Each row is a point on a tangle of strands that fork, close into loops and nearly touch. The rows are in no order.
(in the rows, 128 means zero)
Two points are linked if the straight distance between their rows is under 104. Some points are linked to none.
fomu: [117 152 125 132 126 163 124 181 160 179 174 156  89 148 155  97 123 104
  66  59 143 113]
Dalu: [194  97 127 142 106 120 160 166 206 162 142 109 118 157 158  89  99 102
  73 128 144  95]
mag: [153  90 164  96 115 156 156 179 173 199 131 108  86 156 146  97 132 121
  60  89 121 141]
Vapi: [136  89 152 145 103 106 136  53 156 109 131 155 126  90 157 108  99 113
 144 148 143  72]
Tel: [124 121 161 146 173 137 123 102  80 154  98 165 154  96  69 145 194 169
 168 143  87 126]
Lav: [148 160 130 130  97  85 135 184 134  91 131 102 147 186 132 136 114 150
 184 150 141 157]
goden: [ 71  99 111 126 155 173 116 146  75 157 107 172 114 109 142 150  95  89
  88 101 126  97]
mis: [103 212 144 145 160 140 130 131 135 147 107 122  99 112 105 166 103 163
 159  88  78 166]
kati: [112 146 120 113 149 122 153 120 120 152 116 102 109 149 120 132 125 130
 121 116 117 185]
Dez: [111 214 138 152 124 148 107 126 135 131 217 157 107 109 156 119 139 133
 148  70 117  99]
mer: [123 109  96 140 122 134 107 156 166  66  87 131 171  93 104 144 138 114
 100 138 152 129]
loluf: [138 139 107 146 133  95 120  65 125 106 137 108 115 119 196 121  48 119
 111 133 117 142]
pima: [133 144  83 132 137 101 125 112  89 122 155 127 146 155 114 125 152 113
 134 164 137 136]
bames: [131 192 152 131 135 111 129 105 124 106 142 100 105 104 159 140  56 144
 171 109  83 131]
mibi: [141  61 150 118  97  95 136 124 137  79  87 108 163 121 126 146 123 136
 172 190 154 100]
Tok: [115  81  93 174 126 119 117  37 119 156 114 164 141 124 164 129 116 115
  98 138 144 118]
lila: [125 167 132  91 145 167 120 211 135 115 115 103 122 120  63 137 173 151
 132 107 114 147]
Sagif: [130 150 127 115 103  95 174 106 152 166 151 112  95 171 148 111 149 180
 143 109  87 227]
rar: [147  79 138 126 108 170 139 114 143 163  99 134 116 149 141 132 221 146
 116 135 136 190]
mok: [134 147 136 122 126 153 134 141 137 144 103 129 122 138  96 143 207 161
 155 109 104 186]
Mapeg: [123 129 142  94 151 160 145 174  94 143 166 124 128 123  83 119 169  95
 127 126 144 118]
Fiz: [136  76 164 116 104 147 159 118 115 165 186 178 120 119 125  89 168  97
 121 128 153  69]
dos: [ 78  97  80 127 152 157 129 133  60 183 112 171 110 139 142 142 128  97
  86 111 116 136]
vob: [161 124 162 113  59  94 148 190 147 103 162  87 139 203 151 109 116 153
 170 145 160 138]
kizu: [114 136 120 160 138 127 121  66 151 115 117 119 106 111 192 131  50 115
 112 101 118 135]
koreb: [157 126 119 102  82 119 122 223 155  84 148  97 124 190 129 101 123 131
 135 152 172 119]
rimug: [139  78  88 146 126  97 112  61 119 122 125 153 152 134 143 117 133 102
 107 170 164 111]
tovif: [146 139 106 111 114 141 138 170 167 157 130 102  91 199 136 102 167 133
  78  95 120 198]
pufep: [101 147 121 127 160 133 149 126  93 179 123 116 115 153 102 148 144 136
 131 114  85 208]
sim: [183 108 152 131  68  69 170 120 168 118 155 117 115 143 163  94  86 114
 127 149 149 105]
Mulak: [101  81 156 116 143 139 158 105 112 152 113 128 109 103 126 142  94  98
 126 118 121 128]
Fugaf: [127 180 111 147 158 115 101 193 150  72  45 116 169 107  83 162 129 169
 122 125  91 165]
Falel: [134 161  80 132 136 134 121 154 118 110 162 136 133 162 101 119 156 101
 114 129 155 135]
sen: [148  73 141  82 131 167 150 166 103 121 122  88 118 132 104  94 173  93
 103 179 166 133]
Tul: [ 84 161 171 157 160 156 142  72 105 161 127 143 111  93 126 145  90 159
 174  89  67 120]
sise: [149  58 148 107 106 112 148 117 114 102 118  95 136 115 128 113 134 100
 142 187 171 107]
zitan: [145 148 124 118 126  93 107 134 104  64 181 123 141 119 157 114  80  84
 143 159 155  68]
pozat: [145 105 154 159  88 126 153  87 191 143 135 162 112 104 160 103 114 130
 133 106 136  99]
Ziv: [147  65 132  94 133 139 138 143 109 108 107  99 131 118 108 124 149 103
 123 176 161 125]
raku: [193 123 109 144  94  91 150 142 188 118 161 121 116 159 179  87  90  98
  87 121 144  97]
Siper: [131 177  84 173 146 103  53 146 113  46  92 140 202  95 123 145 112 158
 120 151 113  95]
Bugu: [105 171 138 135 167 138 143 117 102 180  94 124 110 123  91 154 149 173
 159  94  61 204]
gen: [129 160  86 162 150  88 107  63  94 145  98 113 142 142 134 154 114 161
 149 150  97 164]
kitu: [ 78  67 183 124 128 164 163  84 102 171 118 155 111  85 121 130 105 109
 147 109 121  97]
doz: [104 176 155 101 136 161 102 187 181 108 110 120 118  88 103 152 102 125
 118  82 123 114]
teve: [113 161 135 115 132 139 144 153 124 154 177 134  97 146 129 109 110  99
 103  88 133 132]
Pulo: [127 117 128 102 137  77 161  76  99 132 141 102 119 134 159 107  50 112
 106 148 121 148]
zitom: [134  96  60 128 140  87 102  60  98 134  88 120 172 138 127 135 125 127
 105 184 166 131]
degim: [117  92 139 135 117 123 153  57 126 146 112 140 134 108 124 133 151 139
 166 148 123 143]
Vip: [130 192 168 118 141 142 126 167 115 113 158 131 121 104  91 136 123 129
 154 104 111  96]
bifot: [115 185 144  91 125 160 106 222 167 105 123  99 122 118  90 142 127 150
 133  95 124 130]
vabaf: [182  71 142 129  82  90 164 107 140 108 135 124 131 133 153  98 144 107
 145 174 157  97]
rud: [140 126 181 101  83 138 124 159 187 167 160 124  91 159 130 102 201 152
 125 106 120 133]
Fugi: [ 94 122  75 145 152 128 121  82  43 188 145 163 128 160 149 128 134 108
  94 125 126 143]
Tiri: [139 170  86 160 145  81  99  94 110 100 106 125 150 141 144 160 108 155
 155 153 108 137]
keza: [131 107 136 104 146  90 134  87  64 129 147 118 150 103 107 129 107 108
 149 179 144  81]
bifu: [126 161 174  93 123 129 153 153 127 138 152 109 105 118  97 137 130 143
 161 111 112 129]
Muta: [128 127  53 163 135 111 107 102 141 121 104 148 149 158 120 143 190 143
 126 154 127 186]
zeteb: [122  93 103 119 148 170 134 178 102 141 141 142 121 135 118 109 130  67
  63 108 164 107]
fezak: [178 111 103 141 105 108 132 146 165  83 160 140 133 137 156  92  98  80
  95 143 179  68]
paze: [168  92 143  94 104 141 166 135 138 156 103  99  97 168 146 114 182 141
 105 148 123 204]
veg: [149 159  94 142 110  95  86 127 120  49 179 121 161 129 161 131 105 111
 158 158 156  71]
Zugug: [135 107 115 128 131 125 136 102  87 141 172 147 152 126  91 119 194 114
 156 154 145 117]
namok: [116 161 121 115 169  91 136  61  23 173 172 113 140 126 122 122 112 147
 136 155  99 130]
kuzi: [108 116 134 140 157 139 117 107 127 111  71 146 151  82 103 165 118 143
 139 136 121 118]
mekiz: [ 96  90 183 130 128 161 146  78 109 155 130 157 136  73  92 146 144 136
 172 121 112  81]
Biti: [145 149 110 130 128  80 113 153 113  84 107 120 163 146 109 156 120 151
 175 171 126 129]
lik: [109 159  87 142 177  98 105  47  47 174 125 111 150 141 146 140  92 156
 117 136  94 153]
vikig: [123 159  56 166 138 121 114 106 166 124  92 146 135 151 141 147 144 137
 113 115 123 182]
kiv: [ 87 110  72 165 159 135 105  75  72 177 108 172 147 144 119 150 159 144
 126 140 118 142]
besal: [138 131 113  99 126 146 128 174 120 106 163 128 135 135  81 113 170 107
 118 135 154 113]
Tada: [147  95 166  75 110 151 147 191 128 145 149  83  92 149 118  90 157 111
  96 143 157 132]
votep: [133 111 102 158  97  73 112  68 150  92  80 132 173 145 161 158 114 167
 184 176 143 144]
meb: [ 97 113  97 160 168 149 116  99  84 159 109 170 166 114  87 151 182 141
 134 134 110 137]
Vufug: [125 187  98 172 143 130  64 172 131  34 129 134 189  72 129 147 114 148
 116 124 104  93]
Lil: [ 84  88 147 116 152 178 141 139 126 147  85 152 105  98 125 148  74  86
  92  84 126 112]
Dubaz: [136  75 122 158 107 145 150 111 146 172 129 167 119 149 139 111 202 137
 115 130 137 167]
keze: [139  94 185  74 120 172 135 188 175 164 117  99  91 129 122 109 150 129
  86 104 135 125]
sig: [125 200 140 132 161 119 126 140 119 120 110 100 114 121 122 152  89 146
 159 106  85 149]
Rez: [142  87 153 128 115  79 146  50 119 121 141 127 127 115 163 103  69 100
 117 164 134 101]
Moda: [124  57 147 124 156 171 127 102 115 138  54 126 146 103 110 149 175 126
 129 149 125 162]
pob: [159 112 175 107  50  85 158 156 175 119 149  99 116 171 159  95 109 141
 155 140 138 119]
saro: [174 101 160 110  62 116 144 154 177 143 156 125 109 167 143  95 179 153
 138 138 144 120]
gug: [128 217 150 142 167 127 101 167  94  84 152 134 135  90 111 134 117 144
 159 104 104  82]
gevov: [117 199 136  92 109 146  91 220 174 110 166 116 107 146 108 112 122 132
 102  85 144  99]
Bos: [ 98 162 153 134 142 162 110 140 169 104 113 138 119  73 125 149  86 129
 126  77 120 106]
Fupe: [143 138  90 103 110 125 114 218 151  48 131 105 135 167 112 104 109 107
 102 144 168 117]
Dede: [114 110 166 136 172 134 146  80  68 168 117 149 145  88  77 150 153 144
 168 141  97 100]
debef: [132  64 170 111 118 183 144  96 117 144  82 133 131 113 121 148 198 141
 135 153 124 169]
Tif: [115 114 115 127 133 124 117 133 156  79  72 119 146 100 110 157 107 130
 123 143 127 131]
Ven: [129  82  96 110 157 115 121 132 117 103  69  96 146 125 110 143 114 106
 113 172 152 154]
setu: [145 155  78 158 109  93  81 170 135  26 156 128 174 160 160 124  92 116
 138 160 167  92]
Moke: [116 166  98 154 152 144  84 139 124  76 141 144 153  90 137 133 111 123
 113 110 133 102]
pidiz: [129 165 127 114 130 163 117 195 140 116 109 123 142 135  76 138 213 181
 147 117 109 176]
rap: [111  71 118 145 140 128 130  76 110 157  84 142 116 123 149 139  80 103
 101 131 135 136]
lel: [146 114 101 141 108 121 112 150 173  61 125 150 155 114 142 120 104  95
 103 138 167  88]
malum: [139  77 129 143  99  73 132  79 143  92  68 102 165 134 145 160 119 160
 183 185 128 147]
lak: [123 118 133 137 113 156 144 180 173 217 161 149  96 169 158  98 139 122
  67  73 120 122]
dedun: [ 94 134 145 160 141 165 108  91 182 107  93 139 110  82 176 143  45 122
 117  85 120 111]
Ledup: [132 178 104 107 113 139 104 210 170  75 154 120 126 148 111 109 125 112
  99  98 164 100]
zanu: [113 120 128  99 144 163 132 183  95 154 161 132  98 136 130 113  92  65
  69  96 150 101]
mut: [134 179  95 162 158  91  67 111  94  72  87 126 176 106 136 154  97 173
 144 157 113  94]
pimon: [121 176  71 159 186 144  47 135 105  73 149 105 144  95 171 121  88 117
 115  91 126  96]
Zumup: [126 129  91 153 124 127 123 110 165 119 113 153 120 137 146 133 123 125
 111 109 136 155]
rivub: [105 167 162 141 142 127 138  58  98 138 156 131 107  92 139 140  81 134
 166 120  88 107]
Rad: [132 150 133 118 103 117 156 125 138 166 143 112 106 170 119 130 201 172
 159 115  89 211]
Leze: [111 139 197 102 107 151 148 132 162 154 113 109 104 101 100 150 151 176
 173  91  95 150]
Ronag: [131 127 120 101 126 140 141 157 142 141 119  93 104 159 118 116 143 119
 110 123 132 192]
munim: [ 72 168 163 137 157 161 141 103  91 196 141 155 100 109 124 153 102 145
 161  71  72 142]
Katol: [123 145 139 109 164 100 118  74  40 155 163 112 140 109 110 126  99 121
 129 170 121  87]
nare: [111  88 158 106 129 153 150 130  88 158 168 150 124 109 106 115 173 103
 145 141 152  93]
Gor: [135 137 148 138  70 102 128 135 199  97 100 122 125 144 142 148 117 160
 171 109 122 144]
tigo: [103 136 188  98  96 162 130 139 175 186 152 133  88 133 112 122 183 163
 141  83 107 141]
kep: [133 115 132 111 141 114 120 104  80  99 165 136 149 101 115 121 112  90
 143 167 169  54]
Lat: [170  94 151 146  95 133 154 142 208 175 148 144 106 134 160 102 125 123
  92 107 131  95]
Vid: [133 115 100 153 114 130 145 100 144 156 145 171 111 140 145 110 165 117
 111 110 133 143]

A tip is a point with one link. Name the tips that can be reached along the links from each point below, in the order of the rows.
besal => Fiz
rap => zitom
rivub => tovif, Muta, Moda, munim

A piece is all that can be reached along the links. How many separate loops has the piece of each point below (a circle has one, a figure eight two, a Y none), and how many tips (points with one link)?
zeteb => loops 2, tips 7
Tok => loops 1, tips 1
pufep => loops 0, tips 4
nare => loops 1, tips 1
